Each row is a point on a landscape with many peaks, with its height.
From any point a climber takes the steepest step (rise divided by distance) to one of its 2 nearest points. It stops when none of these is higher. Distance is the straight distance between rows; heights are no part of it.
Ketu h=287: [-20  15 -25  -1   4   2  -5  11 -10 -18  22 -20   4  -3 -14  34   5  12
  10  -1 -12   4  11   0  34   2]
lok h=357: [ 28  44   2  -3   5  13   3  45   8  -4   2   3  -3 -12  28  47  22   1
   8   1  23  25   5 -25  26  13]
resas h=608: [-30 -15  -4  -1   2 -18   5   1 -21 -24  22  -4   8 -11 -39   2 -22  47
   5   8 -13 -37 -10  -4 -34  -8]
tobam h=172: [ -3  13  -4   7   6  16 -17 -32  16  30 -13  31 -24  22  -1 -42  11 -16
  -9 -11  -9  -9  -1  -5 -13 -12]
gufa h=418: [ 17  25 -11  -8  -6   1   5  50   2 -14  14 -12   2 -15  26  40  24  23
  -5  12  28  11   8 -19  21  12]
Vada h=195: [-17 -20  -4  24 -11  16   4 -20 -10  -3 -23  -8  35  -9   2 -30  10  12
  -8  13   7  26 -44  35 -26  -5]
budo h=744: [-40  -7  -5   0  -1 -31   8 -24 -13 -22  -2 -11  10  -8 -57  -1 -35  37
  11  17 -30 -41   1  -5 -21 -16]
gokot h=554: [ 21  -9 -17 -33   7   2  13  38  -6  -7  64 -17 -25   0 -17  31 -17   2
  -7 -10 -19 -49  42 -24  14  13]
Zira h=60: [  3 -47  32 -14 -13  -4  31 -13 -14  -2 -26  -3   8  21   6 -52 -27 -64
 -11   3   8  -8   7  32 -37  -7]
muv h=241: [ -3  -1   4   3 -14  -1  23  -7 -15 -16 -11 -32  29   6   6  12 -13 -33
   8  12   0  41  16  26  28   3]
Luto h=709: [ -7  39 -11  11   7 -20 -17  10  20  13 -12  25 -13 -16  30  14  27  34
   5   4   7   3  -5 -24  32   0]
Dotuf h=318: [ 31  41   2  -5  16  18  -2  34  10   0  15   5 -15   2  14  51   9 -20
   8 -14   9  18  18 -27  29  17]
Murek h=663: [-35   4 -15   4 -11 -43  -1 -34   1 -10 -26 -18   8  -8 -20   6 -13  30
  12  22 -38 -25  23   0  23 -17]
Sufav h=591: [ 12  22 -29 -25  -2 -24   3  37  17  -3  23  -6 -31  -3  16  36  15  23
  -3   8   4 -35  38 -36  37   7]
tolon h=321: [-27  24 -25  33  13  15 -26 -18  14  14 -10  28  -6  -9   3 -19  31  25
  -3   3  -2  15 -44   4   5  -5]
dad h=500: [-35  -7 -14  11   7  -6  -7   0 -18 -19  22  -1  13 -11 -26   2  -2  46
   2   0  -6  -9 -26   5 -21  -6]
moris h=529: [ 28  -8 -14 -32  18  27   6  56  -1  -9  80 -11 -21  -2 -13  32 -16  -1
 -16 -13 -15 -31  27 -16   7  22]
ruva h=622: [ 19  -4  -1 -31  -4 -30  19  17 -10   2  33 -12 -29   8  -4  18 -18   6
   6  -5  -9 -50  53 -25   9   7]
vonup h=127: [ 11  29  -4   8  15  25 -19 -19  16  23  -2  33 -31  25   1 -13   9 -26
  -1 -24  -3   5  -3 -12  -5   0]
tivad h=254: [-42  20 -46 -11  16   4 -17   9  -8 -25  29 -25   2  -9 -29  41  11  22
  11  -1 -26 -12   6  -8  46   5]
pegeb h=243: [-27   6 -23   5  27  35 -21  -5  -9 -18  48  -5   1   5 -47  21  -3 -11
   8 -25 -26  10  -9   1  14  12]
fada h=301: [ -2 -15   6  13 -17 -12 -15  20   1   6 -17   2  19 -29  28  -9  22  61
   0  10  34  11 -45   0 -22  -1]
zum h=471: [-17 -26  23   8 -20 -43   6 -27   2   2 -29  -3  12 -14   4 -22 -13  39
  -1  26 -12 -20  -1   2 -20 -13]
katib h=119: [-15 -12   2   8 -12   1  18 -42  -1   2 -26  -9  10  21 -16 -34 -10 -34
  -5  11 -25   5  16  19   2 -15]
ton h=457: [-13  27  -9  22  16  -6 -27  -9  20  20  -8  38 -17 -11  18 -10  28  29
  -2  -6   8  -1 -26 -15   8  -2]
kipu h=206: [-20   6 -18  15  11  25 -13 -16 -10  -9  19   5   4   8 -31  -2   0 -10
   4 -15  -9  17 -12  11  -1  -1]
kezu h=161: [-18  -8  -9   7  -2  23   6 -32  -9  -5  -2  -7   8  22 -32 -16  -8 -36
   0  -9 -22  21   7  17   3  -7]
gedes h=194: [  5   3  -1  -1   8  62  -3  -7   3   0   7   3  -1  39 -19 -17   5 -63
  -2 -14   1  42 -14  19 -16   9]
Gir h=159: [ 14  13   8 -12   4  62  10  -5  20  20 -22   7  -8  49   2 -38  18 -68
  -6  -1  -5  28  -9  20 -15  -1]
gadi h=378: [-16  -2   0  10  -3 -35  -5 -43  11  17 -24  15 -15   6  -5 -23  -5  12
   4   5 -26 -27  21 -10   7 -17]
ran h=549: [ -8   5  -2  -7  -4 -39  -2 -22  -2   6  -1   2 -16   6  -5   2 -12  15
  12  -4 -17 -30  34 -15  15 -10]
piba h=504: [ 20  13 -30 -26  17  30   2  66   9 -20  65  -7 -15  -9  -2  43  10   7
 -23   1  -5 -17  14 -18  24  21]
fav h=740: [  1  11 -15 -20  -1 -33   4  10   0   1  19  -9 -23   5  -3  25  -4  13
  14  -2 -13 -39  46 -24  30   0]
Vafim h=213: [-23  12 -15  29  -1  14 -14 -13  -2  -1  -9   7  21 -15   4 -13  20  31
  -2   9   7  29 -43  20  -5  -4]
tolig h=61: [ 40   3  22   5   0  43   1  23   1   5 -35   9  14  -8  25   6  15 -40
   2  -7  46  49 -37  20 -20   7]
Dek h=280: [-17 -23   2   9 -12 -20 -11  16  -6  -8   1  -1  17 -27   9  -4  14  72
  -1  12  19  -8 -41   1 -35  -3]
fadi h=329: [-23 -31  12   7 -15 -22  14 -18 -15 -13 -15  -8  24 -11 -17 -20 -19  25
  -1  19  -4  -9 -17  18 -39 -11]
Nokaz h=81: [ -7 -34  23  -7 -11  -8  28 -34 -10   1 -23   0   5  22 -14 -48 -27 -42
  -7   6 -12 -13  16  18 -29 -13]
tuge h=362: [  3  12  -1   0  -4 -11   5   7  -7  -2   9  -8   3   3   9  18   2   6
  11   3   2  13  19   1  22   1]
Rubas h=311: [-20   0 -12   6 -13  -9  11 -28 -13 -14 -18 -36  27   5 -13  15 -13 -15
  17  14 -27  22  25  19  39  -4]
Tes h=225: [ 23   2   8  -7  18  50  -8  -6   0   6  26  14 -18  34 -19 -12  -8 -59
  -2 -37   3  16  -6   6 -28   8]
megik h=192: [ 17  -5  14  -1  -4  15  17  10 -18 -14   5 -17  22   7   7  14  -8 -40
   7  -7  17  47  -2  23   6  10]
Gere h=263: [-16 -41  15  10 -16  -1  17  -9 -23 -19 -21 -15  42 -15  -5 -27 -15   8
  -7  19  10  15 -33  39 -41  -6]
kopi h=249: [ 11   4   0  -4  26  43 -17  -5  -2   1  45   8 -17  28 -31  11 -15 -48
   0 -41 -14  12   7  -5  -5  18]
videl h=704: [ 32 -35  33  -4 -13 -12 -10  18   5  25 -37  12   5 -19  36 -23   4  10
  -2  -6  49   5 -34   6 -31  -3]
kad h=472: [ 15 -25  23  10 -14 -19 -12   3  10  23 -37  11   8 -25  38 -26  14  38
  -5   6  31   6 -36  -2 -24  -4]
zefeb h=391: [-34  -9 -12  15  -7  -8  -5   7 -17 -21   9 -12  34 -22  -4   4   8  62
   1  18   3   6 -34  17 -21  -5]
Vev h=40: [ 22 -41  41 -21  -9 -15  26  -7 -19   3 -14   3  -4  14  19 -32 -31 -63
  -1  -9  20  -5  20  19 -27   0]
vof h=246: [ -2   6   2   6   0 -17 -15 -36  17  33 -19  33 -30  11   7 -38   5   2
  -7 -11 -11 -27  11 -17  -9 -15]
Lefub h=269: [ 12   8  -3  -9  37  35 -20  20  -1  -5  66   4 -17   5 -28  33 -16 -23
  -1 -36 -19  -4  11 -12  13  21]
Kom h=479: [ 27  20 -28 -20   3  20   5  69  10 -20  44  -7 -11 -14  13  49  21  17
 -21   8  21  -7  11 -23  19  17]
dufer h=288: [ 11  29 -12  -9  26  19 -13  27   6  -5  44   2 -18   5  -9  42   2 -15
   5 -23  -7   0  14 -20  30  18]
Ragun h=785: [-16 -34  20  17 -18 -23  12 -41  12   9 -43  -1  16  -1   6 -50  -7   9
 -18  28 -16 -15 -11  14 -26 -15]
pabo h=506: [  1 -19  20  13 -14 -27  10 -42  18  23 -43   3   2   5  21 -43  -1  -4
 -18  22 -12  -9   7   5  -3 -14]
feb h=305: [ 22 -19  33  10 -19 -36  13 -22  21  27 -50   3   2 -11  50 -31   4  -7
 -12  20  10   5   5   1   6  -5]
gop h=155: [ 31  -1  24  -5  -6   8  14  22 -13  -5  -1  -8  13  -3  26  16   0 -23
   7  -7  35  33  -3  11   0   7]
Nazes h=514: [ 28 -47  33  -7 -12 -10  -6   0   3  26 -40  12  -2  -6  24 -47   0 -12
 -10  -9  40 -10 -29  12 -46  -6]
lirim h=448: [-23   1  -7  16 -16 -28   7 -43   0  -2 -33 -20  19  -3  -4  -2  -8   8
   5  26 -31  -2  19  13  30 -15]
vomo h=613: [-32  -3  -6 -10  -3 -47   6 -27  -5 -13  -9 -15  -2  -3 -42   7 -33  30
  17  19 -36 -51  24 -16  -1 -19]
mik h=95: [ 15  30  -7   1  16  19 -14 -17  14  13   9  15 -26  25  -8  13  -5 -45
  10 -24 -10  12  21 -14  22   8]
banen h=82: [ 44  11  22   6   7  25  -9  27   6  15 -28  19   0 -14  30   5  17 -15
   3 -12  44  29 -29  -1 -17   6]
gak h=497: [  0  36 -20  -8   5 -15 -12  33  17   1  13  16 -23 -13  24  29  28  34
  -1   1   9 -18   7 -33  33   7]
beb h=116: [ 46  10  32  -6  -7   5  12  38  -3   3 -26   2  14 -19  44  22  11 -14
   7   1  47  34  -7  -1   1  10]

Call two points neighbours if one is among the 2 nearest of the other. Go from one point of each pair to the other, from neighbour to neighbour, staying as high as possible. Name the lowest point that can't be avoided.
videl, Murek => Dek
fav, Luto => gak
Murek, budo => vomo
videl, Ragun => feb

For each start below, name the point where the climber stops.
Vada => Ragun
tolig => Murek
gedes => fav
pegeb => fav
Dek => budo
mik => fav
Vev => fav
banen => Murek
